Each row is a point on a tangle of strands that fork, close into loops and nearly touch. The rows are in no order.
Points whose rows are less than 91.4 apart are linked; no others are. Some points are linked to none.
K_57: 32	-20	15	-17	6	-1	-13	62	7	-28	9	-59	15	42	21	10	20	8	9	-6	-16	-6	-26	14	22	-21	-1	11	-11	4	-9	28	10	22	45	29	2	24	1	-17	19	-15
K_994: -57	25	-11	-12	-2	-22	29	-60	12	38	-40	45	16	-48	-10	-16	19	6	6	-48	1	-6	62	-13	-42	35	13	25	-21	0	31	-18	5	-40	-70	-16	4	-11	-15	26	-35	0
K_218: -23	15	-21	-9	-19	7	14	-50	-28	25	-28	54	-13	-60	-22	-33	-38	-24	-3	15	-1	-12	32	4	-50	-3	-3	-32	35	14	4	-21	0	-14	-12	-7	-15	-12	-1	20	14	19
K_565: 50	10	0	9	14	2	-43	48	26	-55	2	-30	25	20	24	26	26	20	-13	17	-8	17	-50	11	18	-9	-19	17	29	-17	-24	27	-37	56	24	30	-8	19	-15	-22	48	-7
K_830: -19	-33	10	32	-32	35	7	27	-4	4	29	24	-24	33	27	8	-16	-18	-7	-13	49	2	-10	-22	30	-25	-15	28	-20	9	-4	-57	-9	12	10	9	13	-30	53	1	-11	-22
K_957: 28	30	-29	-10	27	-12	-24	-76	60	-46	-19	-3	28	0	-25	-9	54	39	-27	12	6	24	-10	-8	-1	60	7	22	17	4	10	23	-42	-4	-46	20	-8	-37	-5	-15	1	-15
K_756: 4	-44	-7	-1	1	-9	-11	17	31	-29	2	-45	27	68	16	15	27	17	-4	-33	14	4	5	2	29	10	22	38	-39	6	15	7	-13	-26	29	27	17	-21	29	-4	-13	-19
K_397: 30	-15	-1	-8	2	1	-5	4	23	-28	-8	-24	6	22	-4	1	12	9	1	9	0	5	-2	9	5	6	2	3	5	2	3	11	-7	2	24	3	-7	-4	-3	-9	12	-2
K_662: -44	-6	-3	10	-30	-20	24	23	-44	18	30	9	-5	-10	33	5	-23	5	35	-56	-4	-10	65	-17	-2	4	-14	44	-19	22	1	-35	56	-50	-55	-24	21	-5	-6	31	-45	-12
K_15: 10	14	-24	-8	6	11	1	-60	30	-14	-17	35	-5	-14	-25	-33	7	2	-21	24	20	9	11	-8	-25	40	10	-2	16	15	12	-16	-26	-10	-20	3	-18	-36	14	0	11	2
K_607: 50	34	-13	-1	23	6	-41	22	-15	-29	-10	-2	-6	-15	-8	-3	0	5	-6	42	-20	2	-32	20	-1	0	-6	-32	44	-25	-28	45	-14	51	18	1	-28	32	-31	-16	49	7
K_103: 40	12	24	4	40	-15	-8	42	46	-3	12	-80	33	8	17	37	23	40	8	24	-29	15	-37	17	23	7	5	12	-7	-23	-29	32	4	26	-14	-12	24	27	-39	-7	-13	23
K_280: 25	3	-25	-16	-7	11	-13	-32	-5	-34	-19	24	-17	-8	-24	-29	-8	-5	-15	26	11	0	3	7	-21	8	-1	-22	32	12	2	3	-15	2	26	12	-25	-7	11	-3	35	-4
K_142: 44	-4	6	33	4	12	-25	20	64	-38	14	-31	33	44	23	28	30	37	-19	25	13	35	-37	-9	31	12	-12	50	-6	-8	-25	-13	-40	46	-1	19	15	-12	6	-15	4	3
K_826: -5	-4	26	-17	13	-21	14	43	-38	46	1	-58	10	-3	2	17	4	-3	38	-25	-47	-21	-11	16	-3	-22	15	-34	-27	-26	-3	57	48	-17	4	-29	14	33	-45	1	-24	17
K_916: 27	-14	0	-29	7	-7	-29	44	-13	-29	-7	-33	1	39	6	2	23	0	6	-14	-34	-21	-12	21	16	-12	-4	-9	2	-1	1	55	16	13	63	18	-17	31	-8	-15	15	-18
K_581: -32	-17	-20	35	-2	30	4	-31	42	-12	1	52	-13	31	-14	11	24	-11	-25	-2	52	9	12	-40	40	46	23	23	-33	-11	15	-34	-54	-17	-25	15	-3	-53	73	11	-28	-19
K_53: -23	27	59	22	11	-1	47	23	-16	78	36	-13	-10	-40	19	9	-57	-21	17	17	4	8	-33	-10	3	-43	-9	-15	-7	-1	-21	-45	23	9	-37	-36	26	29	-32	-7	-4	46
K_791: -30	1	-27	-1	-25	8	13	-43	-17	6	-14	70	-18	-37	-15	-30	-38	-28	-14	10	21	-3	30	-7	-34	8	-4	-11	25	17	10	-43	-14	-14	-13	-2	-5	-32	19	23	5	1
K_422: -11	3	-1	-10	-8	-4	8	5	-55	29	-26	16	-21	-34	-18	-4	-33	-23	15	1	-31	-21	18	19	-31	-33	-12	-52	25	-7	0	25	31	-8	23	-14	-13	24	-27	10	7	16
K_596: -17	-27	20	25	-22	21	23	4	26	26	22	-5	-1	27	22	17	2	-5	1	-7	25	3	-8	-20	18	3	-5	39	-31	-5	-12	-47	-2	3	-19	-13	16	-27	19	2	-32	9
K_109: 22	-30	-8	13	6	5	-29	36	23	-54	11	-16	15	70	24	3	19	24	-16	-16	33	10	-12	1	38	-4	7	36	-22	16	12	-3	-35	15	49	54	-6	-16	47	-12	23	-33
K_273: 33	25	-30	-4	16	2	-29	-64	41	-53	-11	11	15	3	-22	-15	34	25	-29	21	17	27	-10	-10	0	54	6	16	25	12	6	12	-47	-2	-27	23	-18	-43	10	-14	26	-11
K_442: 16	-3	4	31	3	21	1	-29	74	-11	9	1	13	32	7	10	35	26	-13	22	26	20	-14	-21	27	45	3	50	-25	-8	-14	-30	-36	19	-21	1	6	-33	21	-4	-28	10
K_706: 4	3	-7	8	2	10	11	-46	48	-9	-9	19	4	7	-10	-16	16	10	-12	15	14	8	4	-12	-8	36	9	19	-8	1	5	-25	-23	3	-18	-6	-8	-32	12	0	-6	9
K_191: -26	-33	9	-5	-39	-13	12	57	-64	-6	48	-23	20	37	48	20	-13	-12	24	-70	5	-11	26	-10	16	-34	-12	34	-38	30	-5	-14	46	-39	-7	17	38	-13	19	14	-7	-48
K_479: 32	-19	-21	9	5	4	-44	18	21	-77	4	2	14	58	11	-3	21	24	-25	-4	32	13	-9	0	29	4	0	31	1	16	12	4	-49	16	54	60	-18	-12	43	-14	46	-36
K_279: 18	9	-30	-12	-19	30	-13	-8	-28	-11	-7	43	-36	-38	-15	-39	-59	-27	-8	54	24	2	-9	10	-37	-27	-12	-41	46	16	-22	-30	-7	37	29	9	-22	10	18	-4	44	15
K_708: -4	7	50	3	12	2	24	64	-47	49	33	-18	-12	-33	6	4	-52	-35	24	6	5	3	-42	8	8	-71	-15	-38	0	6	-19	-22	40	22	0	-24	21	39	-21	-9	18	18
K_753: 23	-2	0	21	1	19	4	-22	54	-15	4	4	2	19	3	1	12	16	-14	30	19	19	-12	-13	8	28	5	31	-7	0	-6	-28	-28	22	-10	-4	-4	-26	14	-9	-3	12
K_416: -8	-27	-20	-1	2	-6	-4	-26	28	-35	-14	10	5	42	-17	-6	19	6	-21	-18	26	11	19	-9	14	27	23	22	-22	9	28	-4	-29	-33	7	18	2	-37	32	4	-6	-23
K_595: -30	-15	-29	-30	2	-28	-4	-60	-4	-18	-36	29	0	-8	-42	-21	26	-13	-18	-30	4	0	41	-5	-22	28	15	-9	6	16	47	13	-14	-57	-12	6	-5	-16	5	16	-16	-25
K_820: -11	29	-22	-16	8	9	11	-88	33	10	-27	44	-3	-36	-34	-43	19	4	-18	8	15	7	17	-12	-35	52	21	1	2	16	19	-16	-25	-13	-48	2	-16	-35	9	6	2	-1
K_637: -6	-14	29	-1	-4	1	27	25	1	34	13	-35	6	1	13	14	-10	-9	23	-6	-9	-3	-7	2	-3	-28	0	1	-17	-4	-5	-12	24	-4	-11	-22	16	6	-24	2	-12	19
K_644: 49	31	-1	4	34	-12	-35	31	22	-31	-9	-36	26	1	6	26	26	22	-5	28	-37	8	-43	22	16	9	-8	-9	29	-38	-24	56	-21	43	3	-1	-5	24	-41	-15	23	7
K_923: 18	-28	2	-8	0	-6	-6	14	32	-29	-3	-42	20	44	8	9	25	20	0	-10	1	3	-2	8	13	8	11	23	-15	2	7	12	-5	-8	24	12	5	-6	6	-12	-6	-8
K_187: 15	41	3	1	29	-3	5	-22	-14	29	-24	5	-15	-48	-28	-20	-20	4	10	42	-34	-15	-4	14	-25	5	20	-58	26	-24	-9	44	12	18	4	-27	-28	24	-37	-2	14	34
K_181: -33	-23	-19	-29	-17	-30	-13	-15	-52	-7	-34	10	-3	-4	-20	1	15	-14	7	-54	-34	-18	46	10	-22	-1	-9	-22	6	3	36	41	30	-56	25	-5	-7	19	-17	17	-22	-16
K_604: -18	-31	0	26	-39	36	5	29	-18	-3	34	45	-33	24	28	2	-36	-26	-9	-9	56	2	-16	-15	19	-41	-21	18	-5	16	-5	-69	-9	34	23	20	7	-24	64	-3	7	-30
K_587: 10	34	17	0	30	-6	24	-32	71	25	-10	-35	26	-24	-4	3	26	40	10	24	-21	7	-3	8	-16	26	20	7	-13	-19	-7	13	-2	12	-34	-23	0	12	-40	2	-22	35
K_597: -49	-22	-33	-14	-6	-26	-3	-45	-11	-23	-26	42	-6	8	-36	-14	10	-16	-24	-42	15	1	54	-20	-9	26	15	3	-2	15	47	1	-19	-66	-20	13	5	-21	17	29	-15	-34
K_392: 48	5	4	18	10	2	-29	36	46	-46	10	-38	29	28	23	27	24	29	-14	24	-2	29	-43	3	22	1	-15	33	14	-14	-25	8	-38	50	6	21	10	5	-14	-17	24	0
K_353: -1	30	-3	-9	11	-5	10	-44	-22	33	-32	12	-9	-50	-30	-27	-11	-4	14	21	-34	-16	18	11	-37	6	13	-54	24	-16	2	38	12	-5	0	-23	-25	20	-34	4	3	28
K_722: -1	-17	-21	-46	5	-43	-23	-20	11	-23	-29	-52	28	36	-16	5	62	19	6	-38	-39	-12	14	19	9	27	21	-1	-19	-16	35	66	16	-42	29	-1	0	20	-9	-11	-41	-15
K_336: -15	-7	47	3	-12	3	34	44	-22	48	42	-34	5	-1	25	15	-28	-23	20	-15	3	5	-19	-4	8	-48	-15	-1	-22	6	-20	-30	33	-1	-23	-23	34	12	-20	-2	-9	15
K_693: -10	13	11	4	0	2	30	-10	-3	40	-9	9	-8	-41	-6	-8	-32	-9	18	23	-10	-6	7	4	-31	-20	0	-29	15	-9	1	-13	10	5	-8	-23	-8	8	-24	8	9	34
K_669: -35	-31	-1	42	-31	32	11	11	0	3	25	44	-22	25	19	21	-5	-21	-8	-15	53	0	3	-33	39	2	-5	32	-21	-6	0	-55	-24	-4	-6	5	7	-43	69	13	-25	-22
K_877: -20	1	-16	-8	-19	1	10	-18	-47	16	-21	40	-17	-47	-11	-15	-44	-28	6	5	-12	-18	29	12	-41	-23	-18	-37	31	11	3	-11	17	-14	14	-11	-11	5	-9	18	9	11
K_124: -66	-25	-32	22	-12	-1	3	-8	-2	-19	-2	60	-9	39	-12	15	1	-18	-20	-45	36	9	57	-36	32	26	21	21	-27	-1	30	-21	-36	-56	-33	21	11	-43	56	34	-31	-43
K_427: -44	1	-17	31	-47	24	12	-4	-26	22	26	91	-40	-31	26	0	-60	-34	-5	12	40	-6	12	-22	5	-16	-31	10	22	14	-11	-85	-3	17	-15	-11	8	-30	50	11	-12	-3
K_352: -10	-3	-7	-24	3	-16	11	-39	3	7	-33	-9	10	-12	-26	-9	22	4	9	-18	-27	-14	23	11	-25	16	8	-18	4	-10	23	33	11	-30	1	-17	-12	6	-24	4	-19	4
K_432: 10	6	40	7	21	0	28	17	31	42	18	-49	8	-6	10	17	-6	11	14	21	-10	8	-24	2	1	-13	6	0	-16	-13	-15	-8	13	15	-17	-28	18	21	-33	-3	-19	39
K_335: -11	30	47	20	19	7	42	-13	51	68	17	-24	5	-23	15	14	-11	19	5	32	-8	9	-18	-6	-8	4	14	11	-26	-15	-20	-31	6	18	-37	-32	15	19	-35	1	-18	53
K_797: 0	8	-22	-27	-6	-3	-19	-41	-63	5	-35	33	-25	-35	-40	-34	-5	-24	-12	7	-33	-21	28	21	-41	0	-2	-58	31	-1	10	46	13	-18	30	-8	-31	16	-13	6	6	2
K_223: 22	-31	33	-17	-2	5	4	71	1	-2	29	-72	19	44	28	13	13	-4	17	-15	-7	-3	-32	8	23	-35	2	12	-32	11	-16	12	21	13	29	18	22	18	2	-12	12	-11
K_967: 33	10	-2	-22	29	-24	-23	27	18	-14	-12	-70	27	26	2	22	40	27	11	-1	-57	-7	-16	29	22	17	9	-8	-7	-29	-5	74	17	11	21	-9	1	33	-35	-16	-19	5
K_867: -5	-28	-18	-27	-16	2	-23	3	-48	-35	-17	29	-25	8	-13	-14	-8	-24	-15	-12	0	-23	17	18	-22	-25	-10	-25	20	22	19	20	10	-12	73	30	-21	11	23	6	29	-33
K_38: 40	-2	-29	3	6	3	-52	-8	16	-83	-4	13	10	38	-4	-8	26	22	-35	7	32	20	-12	-1	15	17	-2	19	24	9	8	14	-56	13	32	49	-24	-22	31	-17	53	-32
K_168: -36	14	-22	-32	-2	-22	5	-71	-36	20	-50	39	1	-54	-35	-29	11	-12	0	-27	-24	-15	52	4	-54	20	1	-27	20	6	36	26	7	-50	-24	-13	-17	7	-18	24	-22	-2
K_281: -10	-5	10	-17	-5	-6	2	40	-71	32	-11	3	-21	-15	-8	1	-25	-27	23	-16	-41	-24	6	20	-15	-44	-10	-48	6	-8	-3	42	49	-4	33	-12	-5	31	-28	6	2	6
K_166: -37	-18	-12	3	-29	-8	15	6	-33	3	0	36	-11	-8	9	4	-32	-15	7	-35	6	-8	43	-5	-12	-14	-15	15	6	16	15	-32	20	-28	-12	-7	11	-19	5	26	-11	-11
K_514: 10	4	-31	-36	-1	-3	-25	-66	-24	-30	-26	28	-17	-19	-44	-41	15	-11	-27	17	7	-3	16	6	-26	26	4	-35	35	22	18	25	-16	-28	14	15	-29	-14	15	-1	23	-14
K_575: 7	16	28	-6	40	-19	9	35	-21	42	-7	-51	3	-16	-6	13	-6	9	31	7	-46	-16	-26	19	7	-11	27	-40	-15	-37	-5	65	40	7	4	-41	5	37	-50	-6	-17	30
K_35: -44	-26	-20	43	-18	32	3	-8	16	-9	12	61	-20	26	2	20	8	-20	-17	-10	55	2	17	-40	44	26	15	20	-25	-12	11	-43	-48	-22	-18	13	2	-51	80	19	-28	-28
K_228: 51	21	-11	-2	24	13	-38	47	-33	-23	-3	6	-26	-15	-7	-11	-15	-5	-5	35	-12	-5	-33	20	-3	-21	-9	-37	35	-17	-29	37	-1	63	41	12	-33	47	-16	-16	54	3
K_901: 13	-22	8	35	3	12	-1	-5	72	-11	13	-34	26	54	16	27	43	38	-13	7	23	19	-14	-19	40	42	10	63	-42	-12	-21	-26	-27	16	-15	9	24	-25	30	-5	-47	9
K_537: -15	-29	-17	-36	9	-42	-7	-33	26	-28	-30	-38	30	34	-19	2	54	19	0	-47	-14	-4	24	7	5	32	25	13	-21	-6	41	35	0	-53	9	6	9	0	2	-3	-35	-15
K_396: 15	31	0	-4	29	-4	15	-55	81	2	-16	-19	32	-10	-6	-2	41	43	-1	15	-10	14	1	2	-12	45	16	27	-13	-10	-2	7	-16	6	-39	-9	-2	-10	-22	-4	-23	20
K_924: 16	14	23	10	14	10	10	44	-18	25	15	-3	-31	-35	0	-7	-55	-23	12	46	13	4	-43	7	-5	-51	-11	-41	19	-1	-18	-29	13	45	14	-10	-3	37	-15	-18	33	28
K_526: 11	40	22	12	30	-3	20	-10	11	38	-6	-8	-8	-47	-9	-8	-25	8	17	49	-18	-5	-16	5	-22	-3	17	-38	19	-22	-7	10	6	21	-10	-28	-13	25	-39	-2	14	44
K_937: -17	-9	-2	13	-33	22	20	5	-12	17	9	42	-24	-12	9	-8	-48	-28	2	11	25	-2	2	-5	-11	-31	-22	0	11	8	-3	-59	4	16	0	-6	2	-18	14	2	5	3
K_34: -16	-17	24	-16	-26	-18	20	59	-62	24	42	-47	24	6	31	23	-9	-17	40	-53	-26	-15	12	-1	-2	-41	-13	4	-29	13	-12	6	63	-38	-22	-12	36	17	-23	10	-12	-11
K_60: 38	11	-31	10	8	3	-42	-39	34	-71	-5	16	20	28	-9	-8	29	27	-36	18	31	32	-17	-13	15	42	1	24	20	10	1	4	-60	10	-7	34	-10	-45	26	-17	32	-25
K_554: -35	-34	-5	2	-31	-11	9	35	-47	-5	22	7	-2	18	25	15	-23	-11	17	-57	5	-9	38	-8	5	-21	-13	27	-12	22	11	-22	33	-39	-5	6	23	-17	11	23	-14	-34
K_189: 41	23	-16	-11	19	-12	-31	-26	33	-46	-15	-27	25	7	-14	4	41	28	-8	18	-20	11	-10	15	4	31	-6	-1	29	-12	-3	44	-22	9	0	5	-14	-4	-20	-18	12	-4
K_720: -11	-15	28	-21	-8	-18	18	58	-53	41	22	-58	20	2	15	25	-7	-17	41	-42	-38	-15	-6	10	-2	-39	0	-20	-27	-9	-9	31	57	-22	-9	-17	26	24	-34	4	-13	4
K_962: -36	12	-11	26	-1	31	20	-63	65	17	-9	63	-7	-14	-15	-3	40	-6	-20	2	38	3	10	-41	11	69	28	32	-33	-11	8	-42	-41	-8	-55	2	-5	-47	54	13	-34	-6
K_929: 36	-14	43	-6	23	-2	2	71	11	9	31	-84	20	22	19	24	13	7	17	9	-14	8	-48	11	28	-24	3	3	-27	-2	-27	17	18	24	8	-4	28	34	-17	-15	2	12
K_36: -15	-5	-31	-36	6	-15	-15	-77	-15	-23	-33	37	-15	-20	-54	-39	22	-15	-31	-6	7	2	31	-8	-30	32	14	-24	26	26	40	16	-24	-51	-10	15	-15	-19	16	10	4	-24
K_978: -5	-15	-21	-31	-11	-7	-27	-21	-52	-18	-28	25	-24	-4	-32	-18	5	-25	-17	-9	-21	-22	26	21	-29	-8	-7	-39	21	9	19	37	8	-26	53	8	-22	10	2	5	13	-21
K_584: -39	-11	-3	4	-25	-15	26	1	-26	20	2	17	1	-15	12	7	-22	-7	24	-42	-4	-8	46	-9	-19	-4	-11	23	-4	7	11	-27	29	-37	-35	-18	13	-9	-14	29	-26	2
K_863: -3	24	-22	-26	0	-1	-5	-67	-44	18	-40	32	-17	-54	-45	-42	-6	-13	-6	15	-31	-16	31	14	-50	11	5	-56	34	2	9	39	4	-19	4	-12	-31	8	-17	9	7	13
K_17: -15	35	-6	18	1	35	24	-75	76	41	-13	55	-6	-35	-8	-17	39	11	-17	21	25	11	-2	-27	-11	65	22	35	-30	-3	-2	-46	-28	11	-60	-9	-7	-36	29	-3	-22	17
K_163: -24	-25	-3	-24	-22	-20	1	19	-54	2	-14	-3	0	2	-1	9	-4	-16	19	-47	-32	-22	30	12	-18	-21	-10	-15	3	6	16	31	37	-40	23	-4	1	13	-18	15	-7	-12
K_721: 0	41	37	16	35	-3	35	-28	73	52	2	-32	23	-30	7	11	11	40	5	34	-13	10	-14	2	-12	22	26	15	-23	-21	-14	-9	0	20	-41	-27	13	20	-41	1	-24	51
K_808: 23	-7	-20	-36	3	-25	-54	-6	-16	-45	-18	-12	1	39	-16	-12	49	5	-16	-14	-34	-18	5	23	16	16	2	-14	14	-2	22	72	5	-9	71	26	-21	25	3	-17	14	-33
K_448: -40	30	31	23	-14	0	40	11	-26	72	29	20	-14	-46	27	3	-62	-21	21	6	0	-2	4	-11	-7	-39	-26	-4	3	7	-18	-55	29	4	-43	-32	19	13	-25	5	-6	37
K_226: 47	14	14	4	39	-11	-25	56	28	-21	6	-64	30	9	17	36	25	28	2	24	-32	10	-48	22	27	2	-2	6	8	-27	-27	49	-6	39	3	0	15	31	-38	-14	10	12
K_872: -3	22	55	13	39	-15	37	25	10	65	16	-55	9	-32	6	19	-18	12	22	23	-18	0	-34	2	1	-14	18	-21	-18	-25	-14	10	27	9	-23	-39	22	34	-47	3	-13	47
K_933: 34	-26	6	29	0	6	-20	24	55	-35	17	-48	35	65	25	27	35	45	-16	5	17	26	-23	-9	45	21	4	61	-31	-2	-17	-11	-34	24	9	27	21	-17	26	-16	-16	-4
K_944: 6	10	21	7	2	12	20	20	-11	31	7	1	-21	-30	1	-4	-44	-17	15	32	4	3	-19	4	-13	-40	-9	-28	16	-4	-10	-25	15	24	3	-19	-3	20	-21	-5	17	32
K_655: 37	12	2	0	15	19	-11	52	-29	-10	10	3	-35	-26	-5	-13	-40	-13	5	42	8	1	-42	15	-6	-42	-13	-40	28	-1	-25	-3	9	63	34	7	-21	46	-6	-20	50	12
K_671: -52	34	13	31	-33	8	32	-1	-29	72	33	56	-28	-53	37	1	-70	-26	13	11	10	0	12	-15	1	-31	-42	8	11	14	-22	-79	24	12	-47	-29	14	3	1	5	-12	29
K_580: -35	-17	-20	29	-45	32	4	11	-33	1	25	81	-40	0	21	0	-53	-31	-15	3	57	-2	4	-19	11	-29	-23	8	13	14	-7	-72	-14	23	9	8	7	-32	70	5	-4	-27
K_259: -42	13	-10	26	-43	14	21	2	-36	43	26	75	-35	-46	29	-4	-78	-37	8	18	26	-4	11	-13	-7	-36	-45	-1	27	18	-18	-82	17	23	-22	-15	11	-8	23	8	-7	13
K_258: 36	-21	25	30	-5	29	-9	51	31	-19	37	-29	-2	47	31	11	3	15	-9	19	30	27	-47	-17	40	-19	-14	43	-22	8	-24	-38	-24	56	18	21	9	7	28	-23	10	-5
K_112: -28	-21	17	4	-40	-12	21	47	-57	12	61	-26	16	21	46	19	-14	-8	33	-59	2	-6	30	-18	17	-24	-18	41	-39	23	-16	-27	55	-40	-40	-7	41	-9	4	13	-31	-30
K_991: 49	48	-8	13	30	2	-30	5	18	-30	-7	-14	20	-22	-1	15	13	20	-13	44	-18	20	-43	14	0	8	-6	-18	45	-29	-27	41	-33	49	-11	-1	-14	15	-41	-15	42	17
K_982: 11	31	21	0	41	-13	14	-1	23	32	-18	-44	11	-27	-10	9	6	26	26	20	-40	-10	-13	16	-3	10	25	-32	-3	-35	-3	53	18	13	-11	-34	-4	31	-52	-2	-19	36
K_902: 31	-3	-15	-31	8	-7	-49	16	-28	-37	-18	-5	-11	30	-12	-12	26	0	-12	-2	-34	-26	-2	25	8	-1	-7	-20	16	-3	6	68	11	17	70	23	-32	33	-7	-16	26	-25
K_188: 30	-32	8	23	-2	21	-21	45	30	-40	23	-29	6	64	30	7	12	21	-8	-2	33	17	-24	-4	40	-12	-2	44	-25	9	-6	-21	-24	37	38	41	2	-9	39	-19	16	-23
K_746: 23	2	-17	-32	16	-28	-25	-10	23	-25	-25	-50	24	28	-13	8	51	24	4	-15	-47	-7	2	27	14	26	9	-5	-2	-19	11	68	8	-12	26	-5	-10	19	-23	-17	-22	-4
K_955: -34	21	-20	-14	-11	-6	21	-68	-15	29	-38	49	3	-60	-27	-33	-14	-13	0	-10	-11	-9	46	1	-57	17	1	-17	21	10	22	-10	1	-34	-34	-13	-14	-11	-12	25	-3	11
K_757: -21	-49	-9	-13	-15	-8	-12	22	-16	-32	-3	-1	-1	52	11	7	2	-8	-9	-46	19	-9	18	2	12	-17	9	13	-17	20	31	-2	-3	-32	48	35	5	-16	33	10	10	-40
K_150: -36	-38	-21	-12	-9	-17	0	-16	-2	-21	-14	20	4	30	-14	1	8	-7	-13	-43	15	0	38	-7	4	12	16	13	-16	8	38	-6	-14	-52	4	12	8	-27	23	20	-14	-26
K_21: -26	34	-21	-1	0	20	23	-86	46	38	-25	69	-8	-50	-23	-37	16	1	-22	10	24	5	15	-20	-34	59	23	15	-10	8	13	-41	-24	-6	-63	-3	-10	-42	22	7	-5	4
K_866: -10	-20	5	-32	-18	-6	-8	37	-65	12	-10	-4	-14	8	-2	5	-6	-25	19	-36	-37	-29	14	20	-15	-36	-14	-34	2	3	5	42	47	-14	44	2	-7	26	-19	7	5	-15
K_931: 24	4	-8	-3	-4	16	1	-13	13	-14	-10	9	-9	-5	-9	-14	-10	1	-3	30	7	3	-8	6	-18	1	-3	-10	22	0	-2	-12	-10	14	14	-2	-18	-6	-4	-7	26	11
K_410: -30	-6	33	17	-34	9	32	38	-38	40	53	0	-3	4	36	16	-38	-24	15	-24	11	1	4	-14	18	-42	-32	20	-17	15	-25	-55	35	-3	-33	-18	32	-3	2	4	-19	-1
K_241: -29	-23	20	27	-42	24	17	40	-32	25	51	19	-14	18	39	18	-29	-27	3	-27	36	3	-2	-23	34	-40	-29	31	-18	14	-18	-62	17	11	-14	-2	28	-23	40	-2	-22	-21
K_710: 30	4	-13	-27	9	3	-36	17	-42	-17	-20	7	-27	8	-19	-19	2	-11	-7	14	-35	-21	-6	24	-9	-12	-4	-42	19	-10	-6	58	16	24	62	9	-33	33	-16	-13	28	-7
K_447: 17	-21	-21	-18	-2	-3	-25	-12	-4	-58	-14	9	-6	30	-17	-13	16	2	-23	-3	15	-1	12	7	3	9	6	-5	10	19	24	14	-23	-15	48	34	-18	-8	23	-6	31	-31
K_248: 15	-24	-19	-28	4	-21	-35	-5	0	-49	-20	-17	8	42	-15	-5	42	9	-14	-20	-14	-9	7	17	15	11	7	0	3	10	29	45	-5	-26	60	27	-16	8	13	-9	14	-30
K_548: 10	-27	-18	-20	-7	5	-30	8	-22	-56	-11	18	-17	30	-7	-18	4	-7	-20	-6	17	-15	5	10	-5	-15	-2	-8	14	25	20	14	-13	-3	71	45	-25	6	33	-4	41	-37
K_993: -3	22	69	19	33	-9	36	34	-9	69	30	-40	-2	-40	11	14	-37	-2	18	26	0	5	-51	4	6	-30	8	-26	-11	-7	-20	-11	23	12	-21	-42	25	40	-40	-9	-3	48
K_831: -7	10	41	5	14	-4	26	50	-52	53	15	-16	-13	-41	0	7	-47	-25	33	8	-14	-10	-24	10	0	-58	-1	-49	4	-8	-15	5	42	10	-1	-29	15	36	-31	-2	13	26
K_502: -27	21	27	13	-5	-7	33	23	-48	62	11	10	-14	-57	5	4	-65	-24	28	7	-11	-11	4	2	-15	-53	-20	-35	18	0	-9	-22	36	-1	-18	-23	10	25	-28	9	6	31
K_313: -16	2	-21	29	7	27	4	-55	58	-15	-4	50	-8	15	-19	-8	34	2	-27	10	45	15	2	-40	29	66	25	27	-28	-4	14	-32	-57	-10	-39	13	-10	-55	65	5	-24	-12
K_304: 27	34	32	12	52	-16	7	26	33	23	5	-65	20	-22	2	24	9	34	15	37	-27	7	-41	14	11	7	20	-12	-4	-32	-17	38	8	27	-17	-31	13	36	-49	-6	-15	39
K_141: 47	14	-4	20	1	22	-21	26	20	-37	14	1	-11	2	10	-4	-14	10	-11	48	20	28	-42	-5	1	-16	-15	6	32	-2	-30	-26	-31	65	11	14	-16	16	0	-24	49	13
K_267: 27	41	-18	-3	31	-5	-3	-69	79	-26	-17	-13	36	-11	-11	-6	47	45	-13	20	-7	21	-8	1	-7	56	7	25	4	-3	1	20	-30	11	-48	5	-7	-27	-17	-10	-9	6
K_373: -40	-12	-1	7	-31	-17	22	31	-45	16	51	-16	10	12	41	18	-9	4	34	-62	3	-8	52	-26	12	5	-9	56	-43	15	-8	-28	51	-55	-62	-16	35	-11	4	24	-54	-22

A tip is a point with one link. Name the tips that can be reached along the links from each point below, in the order of the rows.
K_863 | K_34, K_929, K_710
K_281 | K_791, K_181, K_168
K_432 | K_565, K_708, K_258
K_280 | K_756, K_416
K_746 | K_967, K_537

A piece is all that can be reached along the links. How many separate loops has the piece of each point below (a circle has one, a figure eight two, a Y none), and how many tips (points with one link)?
K_808 | loops 0, tips 3
K_830 | loops 1, tips 3
K_967 | loops 0, tips 2
K_662 | loops 1, tips 0
K_595 | loops 0, tips 2
K_168 | loops 0, tips 3
